Points, in no order, along strands that fork, close into loops and pass close to each other.
In the rows, 128 means zero.
Points whose rows are less than 103 apart are linked; no others are. Some points are linked to none.
(742): [112 148 135 104 156 209 132 153 158 129  87 167 116 104 118  90 164 104
 139 206  86  70  62 122 140  99 144]
(112): [127 160 140 130 149 156 119 152 125  97 127 151 110 125 134  85 165 127
 148 160 157 108 121 143 112 110 101]
(614): [136 119 125 147 127 144 156 169  97  76  80 148 119 100 122  67 136  78
 110 173 141  76  96  76 102  81 162]
(411): [137  96 130 149 100 100 162  96  75 151 115  59 163 100 104 196 124 123
  81 120  99 158 133  66 100 141 134]
(956): [173 145 125 133  98 112 108 113  86 112 166 136 138 120  99 155 182 122
 135 127 199 152 186 128 100 127  77]
(1143): [160 164 126  92 151 120  84 135 136 163 154 126 104 167 115 136 153 138
 171 100 183 131 184 188 127 131  92]
(785): [178 115 120 146 116  86 135  97 103 139 155  72 145 168  95 135 127 123
 107 103 136 159 127 151 101 141 138]
(573): [148 151 111 117 154 157 160 203 129 132  68  98 128 100 138 101  84  83
 129 163 148  78 163  88 163 118 182]
(307): [121 120 129 114 142 111 155 100 149 209 156  65 119 161 112 183  61 108
 108 114  95 144 114 110 146 149 158]
(1049): [146 126 130 157 104 109 130 126 102 109 132 112 149 106 108 129 137 140
 113 101 150 142 159 101  90 132 116]
(521): [162 122 135 166 109  89 134 107  77  76 159 153 127 151 118 107 178 114
 114 128 173 162 106 147  71 109 113]
(788): [145 110 130 118 120  98 141 127 112 186 142  51 132 149 110 178  97 122
 108 106 132 139 162 113 117 146 121]
(2): [ 98 112 130 126 100 182 134 150 126  66  79 183 156  51 131 101 167 151
 117 183 115 114 101  66 133  94 151]
(766): [167 100 126  90 139  52 117 141 122 217 125  68 111 161 114 139  93 140
 126  55 161 132 179 156 123 140 135]
(771): [119 142 126 129 140 143 102 111 170 104 153 180 127 153 175 146 134 155
 159 117 141 144 146 185 163 149  87]
(870): [ 74 103 125 140 104 154 145 104 131 142  97 144 165  71 122 167 110 155
  93 126  66 144 110  48 137 132 150]
(915): [161 157 136 140 144  94 105 151 112 121 150 133 110 184 123  71 147 114
 153 116 181 125 135 184 105 123 122]
(1164): [128 166 137 123 168 200 137 162 132 124  92 132 111 111 115  94 165 105
 138 197 123  47  84 133 108  83 144]
(74): [177 108 112 142 104  99 149 110  67 118 120  54 123 128  87 160 142  85
  86 134 152 135 143 110  73 111 110]
(387): [113 164 126 104 139 191 136 111 133 152 124 109  96 151 113 147 158 106
 135 176  95 106  97 121 108 107 107]
(224): [154 157 132 134 105 125 117 149  97 101 142 144 130 105 118 125 179 130
 136 143 190 129 171 117 100 109  81]
(1003): [128 156 140 144 121 147 117 145 107  76 134 166 127 107 135 107 178 128
 151 155 179 121 139 128 108 105  93]
(39): [ 99 117 124 136 112 146 135 124 140  95 109 161 133  94 135  90 125 133
 116 147  82 135 103 103 136 124 147]
(730): [113 126 134 140  91 152 113  88  92  74 125 173 132 123 127 145 197 145
 128 156 120 144 101 110  96  83 111]
(249): [ 90 129 134  97 134 193 119 127 169 110 102 192 123 111 136  89 152 114
 133 187  70  96  60 129 144 113 147]
(810): [ 91 157 119 100 160 168 103 142 180 142 152 142 103 143 152 112 109 125
 170 122 115 101 107 183 158 146 116]
(610): [123 122 125 175 103 102 115  98 113  75 144 173 179 103 149 137 144 175
 129 104 136 174 135 138 129 149 106]
(235): [ 91 126 141 129 145 171 121 134 152  96 112 202 116 131 153  69 155 120
 140 184  75 108  54 146 142 114 134]
(595): [129 119 120 148 151  76 139 171 138 158  99 115 129 107 137  92  61 108
 110  78 106 120 156 105 154 151 169]
(46): [123 117 129 140 109 154 154 138  88  67  95 164 115  97 112  81 166 113
 109 175 135  99  89  89  73  65 142]
(1135): [166 129 110 138 101 102 134 137  74 111 126  82 124 121 106 131 138  97
 107 128 173 124 170 105  74 109 103]
(472): [109 119 136 116 112 122 144  70 152 174 173  96 150 148 113 211 111 160
 119 115 101 165 113 133 135 158 125]
(550): [151 143 128  99 129 121 108 114 134 168 166  89 115 177 101 164 144 138
 140 107 140 142 159 165 122 136  90]
(567): [125 158 137 139 141 169 125 134 128  99 116 144 109 127 123  92 170 110
 136 179 120  88  96 135 101  90 112]
(1104): [ 86 154 135  81 162 201 136 141 174 196 144  88  92 132 123 176 105 116
 159 162 115  93 128 106 155 125 122]
(316): [141 141 113 125 140 121 155 180 108 137  70  76 116 112 142 123  83  77
 109 150 144  95 186  77 152 117 174]
(979): [ 97 152 125  97 134 185 137 106 159 178 155  80 107 149 116 177 134 123
 141 147  98 116 113 124 121 125 105]
(1173): [129 111 128 117 150  91 157 136 138 211 145  59 113 149 122 170  53 100
 112 108 110 128 147 100 147 148 151]
(1119): [115 125 131  75 163 117 142 183 140 221 106  62  87 138 146 163  67 102
 148 116 150  92 190  98 169 128 152]
(1045): [162 123 119 148 118  96 131  81 122 130 161 105 154 174 109 140 137 136
 123 112 143 161 124 183 111 144 133]
(76): [154 127 117 130 130  97 122  59 155 133 177 113 149 196 130 175 120 145
 124  93 133 158 125 211 143 154 136]
(996): [131 158 115 116 125 180 131  95 112 134 128 108  95 145  98 160 186 114
 125 171 101 105 100 119  82  90  94]
(998): [138 140 136 129 156 162 136 186 157  93 104 165 123 100 137  40 138 108
 127 176 121  89  84 128 132 113 153]
(439): [129 103 147 120 105 112 149  74 130 186 175  61 152 126 101 230 112 154
 117 128 120 170 125 124 132 154 118]
(267): [158 142 141 153 140  96 116 121 125  93 152 159 123 187 147  80 130 134
 147 112 156 148 113 196 122 130 120]
(176): [111 111 156 116 126 164 142 170 127  55  84 199 129  84 135  56 185 123
 124 207 114  99  49 105 126  81 153]
(520): [120 140 113 107 156 167 150 190 164 149  77 112 120  86 125 118  82  97
 130 153 117  88 156  84 176 131 183]
(15): [113 138 125  81 152 134 122 178 171 189 113 114 101 118 137 122  86 140
 150  93 143  95 169 131 176 136 140]
(358): [107 141 119 126 124 129 117 115 159 127 156 148 134 130 152 140 115 156
 148  99 112 152 137 151 153 161 110]
(295): [ 96 127 142 108 118 144 139 128 150 183 152  92 132 105 136 193 101 158
 137 113 127 140 157  97 152 147 101]
(1149): [143 127 133 154 106  92 124 128 114 132 141 116 161 113 128 133 120 162
 124  79 154 146 170 124 124 151 112]
(786): [131 129 136 138 142 142 143 187 124  69  93 158 116 101 134  40 134 108
 129 159 149  93  94 115 115 104 149]
(777): [126 117 123 126 141  93 100 152 159 123 128 168 123 138 168  93 106 160
 147  58 147 128 147 181 174 159 117]
(508): [ 86  92 129 160  97 131 117  66 107  78 117 194 154 129 154 139 142 179
 125 126  74 165  78 130 128 139 135]
(939): [ 79 107 141 128 131 112 142 149 156 175 135 119 157  52 142 173  54 152
 118  77  99 128 140  68 195 176 139]
(361): [ 76  89 122 147  96 145 112  80 121  92 106 191 138 126 125 132 138 160
 107 132  52 155  66 106 121 109 145]
(270): [124 134 131 108 155 114  92 176 165 109 129 168 109 135 169  64 114 147
 157  88 147 106 135 187 173 142 118]
(976): [190 130 127 135 121  78 106 100 105 117 172 132 132 177 109 129 155 131
 129 112 189 172 149 187 110 135 115]
(625): [122 115 121 146 100 139 113  44 118  96 151 159 152 152 138 195 171 164
 126 131 115 172 112 159 124 122 109]
(262): [113 160 125 127 153 174  98 101 160 116 152 157 120 167 153 140 144 137
 164 137 118 122 120 188 148 135  91]
(629): [107 141 137  87 149 166 148 156 146 204 120  59  97 123 131 182  84 111
 145 153 138 101 173  90 157 119 134]
(477): [ 93  99 128 171  95 114 113  94 113  66 120 191 166  90 155 126 142 179
 118 120 116 179  95 123 123 142 125]
(747): [ 97 108 140 137 103 139 120 106  85  39 114 206 120 126 136 100 187 146
 126 172 117 144  60 110 105  70 114]
(96): [ 95 147 126 126 119 178 113  88 160 106 140 157 119 147 147 149 146 150
 145 155  94 133 101 157 139 128 101]
(1150): [158 123 115 114 151 113 143 141 111 173 105  38  91 170 110 141  89  70
 115 141 126 116 166 118 118 127 143]
(1159): [140 153 139 105 161 119  81 174 149 119 137 184 104 148 175  66 147 126
 164 103 175 109 150 196 154 133  99]
(529): [136 125 128 140 116 131 109  46 133 114 169 147 162 159 134 203 147 165
 139 124 142 180 143 171 136 145 108]
(663): [149 128 138 171 112  92 123 120  91  59 158 186 135 152 141 107 171 136
 135 135 178 165 120 154 107 118 101]
(1068): [166 137 119 101 152 139 127 147 115 180 128  48 100 179 102 128 119  88
 132 134 148 111 159 150  98 128 116]
(907): [101 102 154 134 119 142 135 140  92  40 107 216 119 129 144  71 194 120
 131 187 112 113  48 111 120  67 127]
(617): [140 162 123 106 177 154 113 143 143 183 150  73  94 185 105 116 116  95
 143 143 125  92 122 162 112 132 122]
(425): [108 104 117 123 147 115 122 168 190 111 134 164 133  90 161  62  81 131
 137  87  94 127 116 148 193 171 153]
(898): [143 170 136 105 173 165 107 130 140 156 150 107  95 187 117 107 155 112
 164 145 130 104 110 193 110 134 111]
(155): [151 130 116 143 130 104 155 174  78 118  74  67 119 109 136 121  86  60
 100 137 152 101 180  82 114 119 164]
(612): [156 122 116 136 146  81 140 168 127 170 102  83 115 126 135 113  70 103
 115  87 131 112 163 100 144 140 160]
(621): [161 124 120 143 106  97 112  77 117 121 182 124 169 139 105 198 164 165
 132 109 166 186 160 162 136 149 105]
(296): [131 115 147 162 142 109 121 128 133  66 137 184 123 172 161  63 139 129
 141 130 137 152  84 174 121 136 121]
(1136): [114 107 122 164  96 113 151  92  81 130 102 104 155  90 109 160 124 129
  96 122  95 147 131  56 102 127 138]
(1144): [116 121 133 156 114 125 127 132 136  84 126 164 129 126 151  73 124 141
 122 130 108 149  96 142 122 129 129]
(953): [163 133 121 138  96 112 109  90 101 113 162 130 159 123 112 175 178 150
 131 126 173 173 169 132 110 144  86]
(1080): [165 104 114 142 100  95 147  86  83 134 136  59 149 131  84 180 132 115
  91 129 127 156 133 113  85 131 128]
(933): [ 92 112 133 147 128 109 147 119 152 157 136 128 165  72 129 143  69 141
 107  87  74 146 115  81 161 181 154]
(515): [125 101 127 131 142  74 130 178 151 158  97 122 146  76 144  85  56 126
 107  58 111 104 165  97 179 165 170]
(360): [126 110 132 155 102 118 149 125  59  59 126 159 106 118 114  89 159 108
 103 153 152 119  82  92  59  75 127]
(24): [ 90 126 122 126 129 160 135 123 164 132  96 157 125  91 128 110  97 116
 111 136  65 128  99  88 149 138 163]
(540): [ 75 100 109 138  80 145 134  71 119 125 107 162 152 100 118 157 130 157
  99 122  44 141  91  75 120 119 153]
(373): [122 103  97  96 146 175 147 164 192 123  69 186 145  58 130  93 107  85
  83 176  64 123  89  66 169 129 213]
(1171): [113 144 112 109 138 170 155 154 161 134  93 118 126  82 129 122  94 101
 117 161  91 104 133  75 154 120 162]
(1122): [112 111 126 167  97 111 138  99 102 116 124 116 163  96 114 132 125 154
 104 109  99 154 121  92 106 146 124]
(1098): [ 91 148 127 107 139 158 126 135 183 144 146 136 114 121 138 126 100 140
 148 117  95 107 120 134 161 149 126]
(73): [144 112 137 182 118  94 107  89  98  60 155 191 162 140 157 122 153 163
 147 121 164 186 134 157 128 148 105]
(725): [158 120 121 127 126  96 148 155  77 151  96  39 110 134 114 161  98  67
 108 149 147 116 185 100 114 123 134]
(951): [ 86 104 132 153 110 123 142  99 129 154 118 139 170  67 127 172  94 150
  95 104  57 149 103  48 141 170 159]
(171): [127 151 119 126 140 143 133 155 139 149 123  86 113 130 121 110 108 126
 133 128 127 111 159 120 123 125 123]
(601): [118 122 128 111 136  89 110 160 153 145 131 137 126 121 148 118  94 163
 139  48 145 121 173 156 171 158 121]
(886): [163 143 128 144 135  90 121 174 116 131 119 117 112 145 132  57 116 105
 127 108 171 102 152 145 100 118 137]
(597): [140 124 137 151 100 111 139 107  60  54 144 172 111 124 119 111 196 116
 119 150 172 136  94 107  55  75 106]
(271): [170 116 131 104 131  59 110 124 132 186 141 103 139 167 123 150 115 154
 136  48 168 141 175 176 140 158 124]
(124): [182 132 125 121 126  64  99 115 129 151 159 123 137 171 116 133 128 157
 143  66 188 149 169 190 130 144 117]
(535): [102 116 125 131 119 122 154  70 161 184 171 101 139 156 106 190  82 136
 120 106  80 156  94 134 137 162 156]
(611): [134 169 136 102 160 135  92 157 152 145 147 152 107 155 143 111 159 145
 174 103 171 106 168 189 148 128  95]
(1111): [120 109 125 114 114 196 151 178 139  69  71 180 144  60 122  86 163 136
 135 193 122  91  87  78 141  84 159]
(769): [144 143 126 117 112 155 124  67 107 114 145 114 107 150  98 166 191 120
 126 161 118 140 109 137  78  91 102]
(642): [110 138 145 126 161 169 124 182 172  89 115 175 118 119 148  43 147 109
 148 188 111  94  59 165 146 126 141]
(992): [140 133 118 103 142 126 119  92 154 170 180  96 124 193 116 181 115 138
 145 101 132 142 137 194 136 150 121]
(593): [130 119 132 137 125  77 121 132 130 158 143 117 159 103 135 145  96 181
 128  45 141 141 177 137 156 171 118]
(505): [ 87 131 136 128 104 178 106  79 131  91 123 185 124 132 152 146 175 152
 142 164  83 141  88 134 127 105  99]
(452): [155 136 116 139 135  89 127 181 119 139  97  94 123 134 132  84  94  97
 121  88 168  96 183 117 110 122 144]
(449): [145 114 128  89 135  76 130 167 122 218  96  57 100 147 142 149  75 111
 130  82 164 103 203 132 144 132 140]
(1073): [139 103 146  96 122  96 132 112 123 199 159  43 134 143 108 216  88 136
 114 113 146 153 162 112 143 148 112]

A fork is a point with three links, a tip a point with one. Leave the first point through the second and follow the links. Name the first fork or tip that comes.
(2) / (1111): (262)
(629) / (1119): (1045)
(155) / (725): (898)
(742) / (1164): (625)
(766) / (449): (769)
(540) / (870): (939)
(505) / (730): (2)

A tip is a point with one link. Name the tips that can be reached along the links from each point below, in the order of the rows.
(296): (898), (515)
(742): (939), (625)
(124): (769)
(730): (2)

Name the points in between on the shortest way along the links from the first point to the second, in order.
(725) / (898): (1150) > (1068) > (617)
(155) / (1144): (316) > (573) > (520) > (1171) > (24) > (39)
(1164) / (621): (567) > (112) > (1003) > (224) > (956) > (953)
(1149) / (411): (1049) > (1122) > (1136)
(1049) / (1104): (1135) > (74) > (1080) > (785) > (1045) > (976) > (124) > (271) > (766) > (449) > (1119) > (629)
(176) / (1098): (907) > (747) > (730) > (505) > (96) > (262) > (810)
